Each row is a point on a landscape with many valleys, with its height.
A ball rolls from a point to the lowest of its 3 nearest points, and stops where none of them is lower. Distance is the straight distance between rows; heights are no part of it.
Geba height 10.2: 127,140,107,123,107,120,108,97,95,152,129,160,142,125,147,81,97,115,134,151,124,156,118,132,127,153,122
zup height 22.9: 127,113,141,134,97,140,93,124,142,143,167,149,173,118,115,122,111,152,134,112,149,131,101,152,207,118,116
Bazu height 32.4: 96,131,154,114,141,170,178,207,183,88,126,62,176,109,112,183,137,139,40,120,176,113,98,103,149,94,108
dod height 22.0: 144,140,106,90,116,152,111,61,63,144,87,169,109,112,163,93,118,79,134,130,95,130,154,135,52,200,96
vof height 39.1: 148,152,95,183,129,118,125,141,108,120,100,144,106,113,149,155,162,111,171,119,128,116,197,142,65,139,162
norik height 16.3: 144,133,147,103,112,87,145,133,86,149,78,132,93,140,149,104,119,105,158,151,72,129,151,78,105,177,157
zifiz height 17.3: 140,103,145,110,128,141,154,177,164,113,133,104,138,134,133,129,123,167,121,100,130,143,103,118,168,105,148
zumad height 54.1: 106,159,138,135,127,213,167,151,186,149,164,106,133,103,143,202,135,151,62,88,185,120,87,141,105,117,109
vetes height 38.9: 118,103,152,135,119,174,115,147,145,129,175,123,145,109,141,147,106,166,99,113,152,147,66,153,172,113,112
bev height 90.6: 163,73,158,109,79,135,162,104,97,192,107,113,92,118,199,69,146,155,147,80,71,115,162,129,77,199,133
pur height 25.0: 138,80,142,119,97,140,85,133,143,177,168,121,150,122,152,104,106,184,153,111,134,136,85,171,190,131,126
Suso height 15.5: 152,193,84,114,132,104,92,98,95,119,105,171,107,120,128,127,120,57,114,174,143,146,130,100,47,123,111
fupu height 38.8: 151,168,101,122,123,112,128,105,91,122,93,148,103,117,138,140,123,61,141,163,97,130,161,92,76,167,134
Vakiz height 11.1: 136,124,126,111,120,93,118,129,77,140,100,150,146,142,140,73,81,110,163,158,106,141,135,98,126,149,151
zubop height 19.6: 106,142,101,121,172,173,164,154,176,76,143,97,137,115,100,184,153,126,87,141,147,120,130,99,145,106,124
Nesil height 50.0: 109,150,116,170,157,149,174,138,175,97,147,128,123,123,92,191,170,121,120,117,167,100,135,120,89,102,161
bizo height 50.9: 117,144,109,142,177,115,151,143,144,92,130,118,112,140,108,153,176,100,126,159,120,119,146,117,97,114,151
Bifo height 19.8: 111,85,169,92,135,121,184,190,191,113,131,72,150,149,120,154,122,170,103,113,94,141,129,108,182,94,138
Naba height 22.3: 94,141,109,112,179,126,112,143,162,87,155,105,167,129,76,145,112,92,102,156,164,136,91,140,212,88,119
ronil height 33.7: 104,118,133,128,146,112,147,160,156,100,122,115,113,144,120,131,140,154,132,131,106,124,121,116,135,102,151
zibi height 43.0: 142,149,122,88,129,91,137,121,84,117,68,168,125,147,109,104,99,64,127,153,71,155,148,83,104,163,118
ditem height 13.6: 127,160,82,123,125,121,62,72,76,141,128,152,142,119,126,90,109,100,120,160,161,147,112,170,115,111,93
gudi height 27.0: 142,76,172,121,103,140,102,129,147,160,179,111,168,132,122,139,96,167,119,108,154,119,115,170,218,135,107
vumuf height 25.8: 106,120,118,110,155,151,168,167,193,81,141,98,146,123,103,187,137,140,95,129,125,126,109,107,146,111,149
mut height 18.8: 139,126,128,139,130,97,78,81,108,152,172,142,156,121,104,118,105,117,129,146,167,126,116,159,187,120,95
fof height 54.3: 153,127,125,149,115,96,139,135,95,146,103,147,81,129,167,123,145,125,158,113,108,134,175,118,86,179,153
Supid height 19.1: 96,121,115,122,154,73,125,136,95,98,109,119,156,131,86,99,109,120,117,176,113,142,125,119,177,114,131
vol height 13.8: 142,114,154,125,117,82,108,108,79,133,114,130,180,161,117,72,103,114,149,162,104,130,127,109,169,159,136
Vivu height 41.7: 119,129,151,137,107,195,134,150,174,148,162,114,119,104,150,165,154,160,106,78,145,127,66,160,116,114,118
zome height 23.4: 126,95,168,150,128,111,79,95,125,170,192,123,165,126,128,174,106,134,110,106,165,100,103,172,192,116,107
Guv height 56.1: 124,159,97,160,163,117,126,128,136,95,133,142,105,112,112,158,171,118,117,142,140,127,132,114,110,93,150
Fazuf height 13.4: 157,140,121,84,91,129,103,71,47,153,82,164,162,133,157,54,70,67,153,152,82,132,151,115,149,174,109
dile height 15.1: 115,104,145,123,137,92,123,145,135,125,130,113,170,151,123,123,132,148,150,135,128,135,117,119,186,118,135
lozu height 19.2: 103,119,139,147,184,108,101,116,133,93,171,121,170,143,77,179,115,121,98,150,175,117,131,130,227,112,124
Tupa height 67.5: 144,115,157,130,93,112,148,120,99,179,98,142,83,137,169,111,153,141,159,100,74,106,168,107,85,199,157
Notuz height 53.1: 113,75,149,125,155,61,153,145,127,107,140,84,167,162,84,124,103,159,109,138,115,119,138,97,238,100,132
siba height 18.9: 161,112,122,125,97,141,80,88,136,143,157,147,156,119,160,86,114,146,125,129,144,140,89,175,128,144,92
botif height 35.2: 144,125,141,144,122,113,144,158,151,142,116,124,101,130,142,151,167,150,168,89,111,120,160,120,95,143,159
fepu height 22.6: 116,132,130,121,130,170,156,169,183,110,156,97,143,116,128,171,118,154,80,106,166,119,79,101,144,103,108
Gedu height 50.5: 114,117,126,142,94,187,110,115,143,153,183,152,135,95,155,137,118,158,94,117,180,143,84,169,138,109,86
torig height 5.9: 112,156,97,160,127,174,89,86,142,135,156,158,119,102,164,118,157,146,108,142,171,154,87,162,82,126,100
voke height 67.0: 99,175,95,152,133,154,83,101,120,128,165,149,161,114,116,109,133,113,111,139,171,160,85,170,131,87,89
kisab height 38.2: 56,141,114,118,170,189,148,177,171,90,145,92,174,102,94,169,133,110,49,163,183,104,81,112,154,82,108
duvam height 21.0: 143,97,171,127,106,104,102,139,144,152,136,145,136,144,122,84,109,177,159,123,99,122,93,141,167,117,143
tusik height 32.8: 128,136,112,120,144,80,169,134,93,112,79,123,74,151,119,124,143,91,167,144,83,107,171,72,92,159,153
kad height 22.2: 145,93,161,140,111,60,87,100,90,157,136,129,157,149,89,111,110,134,155,142,130,102,135,142,199,134,125
kepiv height 23.2: 117,176,104,129,147,97,109,127,111,98,101,131,112,127,89,115,133,93,131,169,102,144,127,100,87,121,133
rav height 66.7: 91,161,108,142,134,199,95,97,151,112,190,167,161,90,132,118,140,143,103,154,193,142,60,174,132,70,109
Mubu height 44.9: 118,164,89,107,166,82,143,120,70,85,67,134,110,136,98,118,126,41,127,163,87,132,174,76,84,134,138
lamem height 20.3: 128,110,155,115,120,160,167,193,192,129,137,71,145,110,115,150,108,152,71,110,132,135,92,131,165,104,125
seneb height 21.8: 109,181,93,138,130,138,91,100,116,138,110,169,84,114,131,139,146,82,119,153,127,120,147,130,70,138,131
bir height 38.5: 142,74,163,111,87,182,109,140,158,179,166,111,131,128,170,112,102,197,135,78,122,133,93,168,164,117,102
Nukeg height 29.5: 123,174,107,154,131,162,104,90,123,143,134,163,96,124,143,117,155,129,123,127,130,122,122,154,64,144,135
Mig height 30.8: 93,148,150,140,129,195,177,178,181,107,148,92,142,125,106,202,149,118,64,116,176,104,102,97,110,97,118
tav height 33.5: 132,93,169,130,127,132,177,192,201,142,142,96,107,138,128,184,121,170,108,89,111,140,134,118,129,121,144
Bevub height 20.7: 104,101,120,120,177,120,133,150,156,102,169,81,170,128,77,140,106,154,100,138,156,141,113,116,203,85,119
fumu height 43.5: 128,129,124,140,124,102,140,164,131,126,116,111,99,134,106,117,128,149,154,118,91,125,118,107,107,151,146
Pano height 38.7: 104,107,104,118,194,85,113,138,129,76,132,95,166,172,69,129,138,110,100,174,128,130,125,129,190,88,108
lumur height 50.8: 145,133,129,163,137,85,152,142,111,111,77,141,102,149,147,129,146,105,177,116,97,127,198,91,91,155,164
Gok height 23.1: 145,88,165,96,87,162,180,192,183,146,146,52,167,129,112,169,85,159,67,100,130,153,120,123,168,97,116
sozim height 18.2: 108,118,140,129,168,108,100,120,153,101,145,113,152,136,100,146,101,125,136,145,162,133,104,132,207,107,123
denef height 30.1: 137,121,134,128,119,129,167,166,157,135,146,127,102,130,126,141,154,172,131,93,115,131,127,133,115,113,146
Tati height 12.4: 136,98,137,87,120,88,119,101,55,138,94,153,154,170,130,73,84,96,145,156,85,146,143,85,161,142,139
Vodu height 8.4: 162,139,106,99,89,143,123,83,72,150,93,144,101,128,185,94,141,102,129,108,87,126,155,127,64,210,103
Sozad height 30.2: 149,79,158,119,81,98,92,100,119,168,147,141,165,126,147,78,115,160,162,109,137,122,117,167,173,150,109
kisu height 31.5: 157,167,109,113,122,123,135,87,53,133,97,159,98,133,146,110,133,89,145,128,79,126,157,100,56,175,107
zad height 43.2: 141,195,95,81,141,121,129,88,59,96,58,153,89,119,103,125,126,40,130,163,95,138,177,89,90,150,122
kigal height 16.2: 113,95,136,109,145,126,131,168,152,125,140,115,136,128,103,134,125,154,137,117,138,150,89,125,164,115,101
lese height 64.1: 166,141,104,172,113,127,107,98,64,161,89,153,93,91,180,123,149,101,168,95,125,120,190,151,60,186,150
Kegug height 20.1: 111,94,175,98,123,135,192,184,198,137,117,44,157,133,116,151,98,178,69,117,129,132,129,114,182,100,114
Tos height 34.9: 141,160,92,183,113,139,118,101,96,137,125,169,101,108,158,137,156,133,140,126,163,114,165,159,61,133,157
zaku height 11.2: 135,127,112,117,113,117,45,82,88,148,133,144,152,127,123,84,87,95,131,148,150,139,115,170,136,155,108
bep height 56.0: 156,132,125,159,116,118,173,155,147,99,80,123,101,112,131,126,140,135,211,98,122,116,219,136,76,129,187
Sot height 25.7: 138,96,171,105,94,136,170,163,162,181,128,118,116,146,137,128,106,192,151,87,77,141,133,114,136,122,130
pusek height 19.0: 130,97,145,130,97,147,123,138,150,158,152,125,142,134,147,135,104,187,131,106,135,130,97,161,172,129,127
fuso height 46.3: 144,111,162,125,121,81,180,152,158,134,94,124,89,148,136,107,131,143,174,124,76,118,157,81,115,118,179
Teb height 19.9: 122,124,140,137,143,112,93,98,146,128,186,129,163,124,101,162,107,131,120,146,177,136,100,165,193,92,103
rad height 21.6: 134,83,152,126,130,90,109,117,147,130,172,118,167,130,101,185,108,142,114,134,178,119,128,163,231,93,140
Meke height 11.6: 145,127,122,135,116,131,110,123,134,136,141,126,125,115,144,114,123,148,155,116,102,139,106,152,127,143,139
reko height 20.2: 84,85,152,134,176,121,140,150,149,83,158,98,177,147,79,157,122,135,101,140,136,99,133,117,241,76,111
Das height 53.4: 120,86,180,100,134,104,139,159,155,129,144,96,188,142,91,138,95,152,98,114,137,107,138,124,237,93,134
Kek height 9.0: 131,144,114,142,142,97,123,140,139,101,108,132,88,128,96,139,156,98,143,156,112,122,149,105,78,158,165
zovab height 37.7: 137,143,126,170,121,106,136,129,118,120,124,129,81,120,149,129,145,115,157,121,123,109,119,106,90,149,138
sesa height 64.5: 99,167,102,139,150,153,84,113,138,109,163,142,179,121,121,145,101,116,101,150,192,127,95,167,161,72,97
Gemov height 34.1: 83,160,154,159,114,199,177,184,161,153,137,80,159,97,122,206,148,131,37,115,191,91,111,126,109,87,129
mak height 52.3: 111,69,145,123,155,74,153,143,116,109,123,80,153,180,75,99,110,151,137,141,118,124,124,89,190,110,171
nid height 41.6: 131,143,98,162,119,141,113,59,74,150,107,146,94,85,177,130,162,141,141,105,154,100,180,171,52,165,125
Mem height 23.3: 144,111,137,111,98,155,154,160,172,137,149,103,122,112,117,155,106,185,115,102,125,140,101,148,139,108,132
pife height 19.4: 111,99,122,125,168,80,128,137,145,101,148,112,156,164,74,141,116,113,138,134,149,105,144,112,204,120,128
tafe height 48.1: 123,206,106,120,158,79,131,89,66,79,68,138,90,132,97,149,158,47,141,170,115,123,202,115,70,165,144
sug height 32.5: 129,150,103,190,146,153,169,149,166,96,120,118,115,119,143,179,159,139,156,95,176,103,172,124,85,114,169
nulo height 47.4: 154,92,155,113,78,134,111,122,118,181,135,119,114,145,145,79,130,183,154,93,87,129,115,158,125,139,124
nulap height 12.7: 132,165,110,98,119,116,75,101,73,120,89,152,135,136,137,77,81,83,114,167,105,135,131,129,100,154,107
zapon height 13.5: 137,175,98,95,137,107,102,92,78,122,85,142,121,124,123,102,113,62,136,185,102,150,128,113,65,150,90
milab height 41.8: 168,107,151,145,93,123,121,132,126,171,139,135,89,124,161,111,153,173,141,92,85,134,129,142,83,154,130
Zivad height 26.6: 122,175,114,191,138,170,141,124,147,132,146,133,109,110,143,175,156,150,149,105,163,114,145,145,83,111,131
losuz height 77.5: 158,135,117,145,79,144,109,81,96,163,87,151,88,109,165,104,182,133,143,82,108,114,171,162,60,196,126
ruzi height 6.6: 146,108,156,114,100,85,146,150,119,155,96,140,125,145,132,100,114,112,152,141,60,128,129,78,106,171,164
ruve height 60.9: 170,93,141,110,89,134,120,58,63,177,86,150,92,107,210,102,136,119,118,100,101,119,179,124,64,212,114
gazip height 45.0: 117,130,135,134,141,184,98,123,145,126,167,137,165,104,134,151,106,151,85,116,175,133,67,160,172,90,90
mageb height 27.3: 145,175,118,193,137,137,134,123,116,122,110,152,103,92,144,162,174,127,180,107,156,109,172,154,85,132,147
ziki height 74.6: 158,109,158,90,86,95,140,135,126,177,101,125,92,156,157,85,147,144,180,103,45,128,160,107,99,153,158
vor height 43.8: 152,113,168,134,127,96,186,168,168,154,97,107,94,129,132,135,157,153,175,94,93,106,186,103,103,120,176
geb height 18.6: 128,177,102,107,153,102,94,127,96,118,116,146,123,128,101,99,118,93,145,163,124,167,105,113,137,131,105
fosa height 40.2: 117,99,133,119,146,85,157,156,134,111,121,105,120,181,101,67,141,132,156,162,76,130,129,82,135,129,160
Larub height 30.6: 142,89,135,123,96,182,107,140,156,134,144,112,158,120,138,139,105,160,104,88,143,145,84,163,157,101,107
nakim height 50.2: 123,157,112,148,153,100,132,134,142,92,133,153,115,132,117,135,144,121,125,137,117,151,108,103,110,125,135
Bar height 11.8: 155,113,135,122,106,99,93,90,50,162,126,167,160,132,128,65,87,101,145,146,133,119,133,143,160,172,116
vare height 14.3: 133,152,139,169,145,154,141,147,155,127,123,132,107,125,139,183,158,122,161,104,144,103,171,160,109,138,158
fad height 33.0: 127,177,95,197,115,169,123,114,106,148,141,147,88,112,163,145,168,147,143,92,175,113,165,174,68,134,146
Mumo height 30.3: 142,137,129,141,114,131,120,129,130,145,137,138,92,112,145,133,163,145,152,105,119,130,134,141,80,148,116
lora height 42.6: 145,112,140,157,128,104,192,156,179,118,117,100,103,156,126,168,134,146,180,81,104,98,197,122,95,106,175
degum height 38.1: 146,163,99,183,118,141,152,148,115,110,97,141,99,125,156,151,142,141,181,95,159,112,217,163,72,127,160
fevup height 37.5: 134,177,98,114,99,136,114,87,65,136,88,172,102,130,151,126,142,57,140,138,126,132,191,128,54,159,111
pegob height 18.3: 146,87,165,109,117,126,119,144,170,153,153,118,147,137,120,98,106,160,144,95,119,134,112,120,167,118,128
mugel height 21.9: 100,119,128,111,180,113,147,168,151,76,130,104,143,124,88,132,136,142,112,128,133,127,114,140,180,95,127
Bab height 55.4: 144,122,118,163,133,98,155,162,127,106,105,122,82,132,117,145,161,101,185,120,97,98,198,111,78,153,173
Bovu height 31.6: 104,147,106,130,140,167,114,126,151,131,131,138,111,108,116,134,137,130,112,127,154,137,97,122,105,111,136
lozit height 40.8: 148,109,181,121,111,111,173,166,157,162,107,122,79,156,151,132,152,156,186,86,90,111,171,104,89,132,159
zeliz height 13.0: 154,125,122,90,105,124,75,68,75,151,98,178,134,141,151,67,79,67,120,156,110,150,150,131,109,186,84
riku height 13.3: 160,111,140,109,101,98,129,137,120,164,115,133,105,129,147,96,118,156,145,122,73,111,99,120,137,151,149
gubit height 30.7: 132,131,116,132,131,183,111,132,162,128,179,139,111,114,151,139,151,145,108,84,155,130,97,148,100,121,114
zubuv height 36.7: 136,77,168,93,76,177,158,164,164,176,136,83,170,110,136,152,82,180,100,84,145,139,102,149,193,102,121
medo height 13.7: 156,88,138,88,86,117,118,51,31,163,104,168,173,147,142,56,69,92,128,145,106,113,158,120,129,188,99
Tuz height 36.2: 98,132,159,153,136,166,203,172,208,109,111,81,114,119,100,199,148,136,69,90,156,101,150,115,111,84,124
leti height 30.5: 117,174,88,142,159,102,131,121,111,99,102,139,102,127,95,136,157,86,115,158,113,153,148,113,70,115,133
Kemem height 57.4: 116,165,108,146,167,133,159,150,168,80,129,111,109,129,104,168,165,118,124,138,152,112,127,110,105,115,151
gera height 12.1: 134,156,99,122,113,135,54,65,94,131,109,149,135,108,127,80,98,83,126,181,119,153,141,150,121,148,76
nebar height 47.1: 95,150,133,155,125,199,160,135,171,131,141,134,128,93,143,173,146,145,94,94,182,104,109,151,104,88,133
Pevuz height 43.6: 139,137,119,160,120,91,148,149,136,135,106,115,96,128,135,158,156,131,160,114,106,108,175,110,82,129,171
kodi height 33.8: 102,136,146,159,147,193,208,169,183,129,138,67,150,112,126,202,150,116,64,119,189,95,154,130,109,87,126
Lenop height 40.9: 131,88,147,125,100,194,109,114,143,138,181,122,167,103,132,131,107,164,101,104,171,129,78,196,168,119,90
Ligut height 30.0: 144,118,160,119,104,154,151,153,180,153,142,104,104,125,131,157,132,174,133,91,102,132,128,146,126,126,136
Mim height 33.9: 98,176,90,127,190,142,77,121,147,84,142,145,155,124,100,129,116,110,114,168,182,154,101,131,141,79,101
Sovus height 36.8: 143,132,102,148,112,147,97,91,98,160,139,157,103,98,152,114,149,122,133,121,141,134,110,147,78,151,114
zir height 52.1: 167,146,101,142,111,117,124,119,94,144,98,153,71,109,159,134,141,113,159,110,118,111,176,136,63,153,137
leta height 47.6: 152,88,132,94,74,129,88,98,96,162,139,125,136,131,154,49,121,157,153,125,98,142,105,143,136,178,118
Pofa height 46.0: 127,132,103,136,128,92,126,155,127,109,112,110,118,160,120,114,136,126,141,154,98,139,102,99,116,127,152
vus height 34.0: 85,149,94,132,179,132,110,119,175,66,153,96,170,123,75,147,110,97,86,159,186,138,93,128,196,74,118
Vabuf height 35.6: 103,133,116,125,155,160,129,159,149,95,149,135,151,111,113,167,134,135,89,128,181,155,75,120,140,97,120
Ganu height 20.5: 149,113,172,154,135,80,74,88,128,168,197,126,159,144,114,150,114,118,123,148,154,104,108,153,221,119,85
Lozo height 13.9: 167,106,137,44,108,149,124,43,39,158,87,174,164,146,147,53,51,88,128,120,91,128,159,119,122,194,103
ropeb height 49.0: 76,145,118,122,208,126,133,149,152,46,142,98,170,126,69,163,132,120,90,181,159,136,110,125,200,71,88
mesu height 15.0: 165,127,131,52,111,112,157,76,40,138,75,168,156,154,155,65,61,90,128,161,67,133,153,82,120,170,139
Rumak height 24.3: 134,94,128,132,105,110,90,126,116,144,141,137,163,122,134,118,99,139,144,140,131,142,108,160,179,122,134
pime height 32.0: 132,118,136,133,117,134,192,170,175,120,129,100,94,142,113,136,139,149,139,121,96,117,124,104,127,117,154
Vuvi height 16.4: 115,162,98,126,120,101,62,97,96,133,140,142,168,131,124,111,106,89,126,159,176,148,101,165,154,98,95
vetis height 61.7: 125,115,130,141,126,216,126,79,158,144,151,133,130,90,181,128,158,176,95,91,162,130,68,184,114,119,100
lirol height 43.1: 92,170,109,130,170,156,143,138,154,88,151,124,144,117,100,151,139,108,99,131,168,130,80,120,134,87,105
gov height 16.6: 102,178,111,122,143,127,82,105,101,132,121,155,139,122,118,97,111,84,131,169,145,149,95,150,113,96,104
Defu height 35.7: 118,116,151,114,131,83,170,163,153,122,118,97,121,167,124,103,124,166,137,114,76,131,120,91,163,117,152
Sulob height 39.2: 115,88,141,124,155,49,159,137,104,91,123,93,141,190,99,67,116,110,139,156,80,123,137,73,175,120,144
bam height 14.4: 134,125,114,114,141,80,83,109,84,123,107,138,137,144,123,83,100,97,142,178,121,127,128,116,178,143,123
nusug height 14.5: 155,116,155,98,95,74,155,134,84,144,76,131,143,168,134,61,114,126,154,138,78,133,133,62,116,154,148
zepak height 18.7: 123,85,167,93,110,149,168,183,176,128,143,76,153,128,125,159,93,179,121,94,123,132,106,110,163,91,126
Robub height 30.9: 84,130,135,140,135,199,141,152,142,104,137,117,161,117,112,165,129,135,69,123,186,131,62,105,147,89,105
buk height 32.2: 142,101,139,118,79,157,107,129,147,167,133,124,101,118,161,124,147,179,139,94,119,131,102,168,113,135,119
por height 52.8: 107,145,103,169,153,103,161,132,153,117,131,121,95,127,120,159,163,113,155,118,130,105,168,125,107,114,163
tozuz height 45.5: 153,111,141,100,87,124,105,114,101,168,132,165,106,126,178,85,138,142,156,130,84,149,132,145,101,169,115
rofas height 41.1: 146,155,83,153,109,157,99,107,100,148,115,156,91,93,164,124,176,111,155,120,123,118,145,160,53,133,115
voveg height 37.8: 116,154,116,181,121,187,130,120,154,153,156,148,105,91,145,181,160,176,103,91,185,100,109,163,90,120,126
gabo height 36.9: 127,149,127,163,118,181,123,111,130,153,142,171,99,127,157,150,165,149,124,109,153,106,125,169,70,136,129
dezo height 62.4: 151,112,149,155,122,88,173,146,138,126,100,123,91,158,143,132,144,125,196,109,94,98,204,110,117,143,182
goruk height 27.4: 92,115,133,129,143,149,105,119,150,118,170,138,193,130,114,185,87,111,111,136,204,110,94,165,200,74,86
Zonu height 42.4: 141,130,105,107,95,135,84,73,104,146,112,158,90,110,170,75,123,126,151,131,125,138,125,152,80,170,117
geti height 16.5: 110,124,123,135,171,82,105,123,113,106,136,136,152,130,99,108,99,111,135,160,138,133,126,133,189,114,138
mami height 44.1: 149,106,149,138,111,105,163,128,149,128,105,129,84,120,144,142,152,175,202,104,106,116,198,142,83,150,174
lak height 20.0: 129,118,121,149,107,162,116,127,153,144,152,148,103,112,147,143,140,158,126,102,123,127,89,147,115,135,125
lanor height 21.4: 132,97,170,105,129,104,141,162,174,150,135,112,122,135,125,112,117,191,155,110,88,150,113,127,157,136,143
mapi height 46.9: 153,92,141,99,92,121,111,93,69,164,111,159,120,132,153,61,98,129,132,130,87,130,127,122,126,157,121
vifem height 43.4: 122,129,139,172,169,151,171,159,179,117,131,109,105,131,121,184,169,128,124,101,154,114,145,131,95,106,146
Mapif height 36.6: 136,100,133,135,141,95,188,164,171,125,143,107,82,143,95,135,164,137,164,90,109,119,164,105,109,121,168
pabul height 14.2: 155,97,132,84,108,108,127,75,56,154,109,165,153,136,174,65,80,96,157,153,75,124,165,88,109,185,128
mif height 42.8: 73,141,108,126,164,98,139,146,109,75,109,129,113,155,102,120,130,98,126,171,87,147,141,103,139,124,125
miv height 31.4: 103,146,95,145,165,125,121,131,145,88,145,130,126,128,126,161,137,112,97,164,156,126,86,114,134,101,132
tife height 42.3: 134,124,111,149,94,175,98,103,122,152,148,141,91,107,174,118,168,170,130,97,122,127,124,181,89,133,130
mek height 48.4: 120,142,105,127,154,74,119,155,134,98,133,126,115,135,75,110,152,122,138,154,111,145,121,104,134,122,129
sar height 27.1: 82,126,124,130,174,165,177,171,174,79,137,86,140,118,108,184,166,124,56,133,161,135,112,121,130,99,118
dakeg height 21.7: 136,112,163,125,103,60,69,89,105,184,179,131,171,133,100,127,114,133,135,127,138,109,104,141,221,126,127
Tad height 53.5: 124,93,151,112,128,141,169,178,170,97,137,98,169,145,86,161,109,172,110,143,148,134,112,105,216,101,136
nesu height 79.4: 157,116,141,124,88,124,127,98,112,160,101,153,75,123,199,103,149,130,155,85,89,104,190,144,71,188,128
gire height 30.4: 126,118,139,107,140,59,162,148,86,110,88,120,117,170,131,75,117,112,146,157,71,118,133,48,124,157,165
zovin height 37.0: 154,109,168,121,104,133,150,137,156,164,141,116,74,136,138,134,150,187,145,84,96,133,142,129,90,141,143
dop height 16.0: 150,91,139,129,135,112,119,157,145,146,152,138,141,122,125,113,133,152,149,112,112,138,117,105,169,118,146
tuge height 8.6: 135,127,110,123,111,107,106,137,113,139,134,150,135,139,106,103,132,135,144,152,109,147,113,117,137,140,119
Git height 43.9: 92,180,82,131,173,136,107,121,136,81,136,131,94,132,109,146,153,90,114,168,135,121,121,111,114,98,119
zek height 36.1: 152,157,104,121,116,121,116,96,70,142,93,172,89,118,144,113,116,82,127,138,103,135,145,96,66,176,143
Namuv height 15.6: 146,103,161,111,129,109,115,153,150,136,150,112,152,133,126,137,119,162,132,123,137,137,99,153,194,115,145
Fidub height 67.1: 159,141,135,142,108,119,143,92,73,139,114,157,85,120,179,114,143,110,162,112,94,126,186,118,45,191,148
Rivuz height 28.5: 151,160,104,94,109,146,105,58,75,123,90,160,83,131,164,117,123,72,124,138,120,153,155,135,44,165,77
pali height 32.1: 94,163,100,143,167,108,124,126,137,80,113,125,107,154,98,129,155,79,118,190,112,131,150,92,95,103,123
tev height 52.9: 89,153,85,121,196,128,123,142,137,54,135,101,126,137,92,126,117,114,94,167,157,136,100,127,146,71,107
kiru height 28.1: 114,116,127,125,182,106,147,141,136,68,113,92,138,169,85,115,144,123,131,160,109,130,130,109,164,121,131
fuv height 27.5: 135,129,134,118,149,164,171,169,191,129,137,114,109,118,119,183,145,154,117,114,126,118,123,107,114,121,137
sur height 20.4: 174,96,156,97,96,117,139,85,49,167,80,134,117,131,170,66,111,90,139,111,57,137,151,92,92,199,115
gide height 18.4: 132,159,98,134,108,141,74,86,107,143,138,163,113,111,137,99,146,94,108,171,137,143,102,156,85,127,93
zufi height 22.1: 110,170,86,129,156,139,91,125,124,115,135,137,132,128,118,129,123,123,107,163,139,147,81,134,117,99,119
taga height 72.0: 77,153,116,139,146,175,105,115,135,114,160,130,191,98,118,141,126,115,94,151,215,126,75,160,176,72,82
luz height 51.9: 123,117,158,140,112,208,147,160,171,160,176,122,157,96,158,160,122,157,54,103,174,135,84,160,134,92,108
mabi height 15.9: 159,117,120,92,84,156,120,68,51,152,87,170,139,131,174,79,101,98,154,125,76,143,147,103,81,198,100
fefid height 28.9: 95,139,120,123,163,161,128,177,158,81,162,103,187,115,101,165,125,114,90,158,171,128,83,117,179,80,120
pagen height 15.7: 138,104,158,108,134,57,119,131,114,136,122,111,153,168,107,88,107,129,146,135,105,133,132,83,178,138,156
kera height 43.3: 95,148,125,145,106,197,127,133,150,114,171,111,172,102,138,151,115,149,81,120,180,150,76,145,143,88,111
Digiv height 62.2: 112,130,113,119,127,159,76,105,130,119,159,145,147,114,110,102,115,126,112,126,177,139,93,178,149,92,98
Bizer height 43.7: 113,145,102,111,153,64,156,147,111,96,84,127,108,160,108,109,143,93,117,184,94,142,156,89,122,161,138
lon height 39.0: 111,150,110,160,154,82,156,137,147,99,101,113,93,138,109,149,159,105,155,134,120,113,189,120,92,136,170
pup height 53.6: 117,145,120,133,134,182,85,109,151,130,160,132,167,105,133,141,111,142,100,122,208,136,68,180,156,84,112
fikaz height 38.6: 151,141,122,106,122,106,138,116,68,143,87,158,94,123,152,120,130,101,145,111,99,150,151,102,66,187,130
segol height 21.2: 84,94,128,109,164,141,116,153,148,56,135,89,183,124,93,161,113,111,90,152,149,125,115,145,230,93,113

Where does a ball stop that starts at each point below?
Nukeg -> tuge
kera -> dile
mapi -> tuge
miv -> tuge
Bazu -> dile
Mim -> tuge
Kegug -> dile
zovin -> dile

For each start below, name every point that the ball comes to, in order.
Git -> miv, zufi, gov, ditem, zaku, Geba, tuge
gabo -> Nukeg, seneb, Suso, zapon, nulap, gera, zaku, Geba, tuge
tev -> miv, zufi, gov, ditem, zaku, Geba, tuge
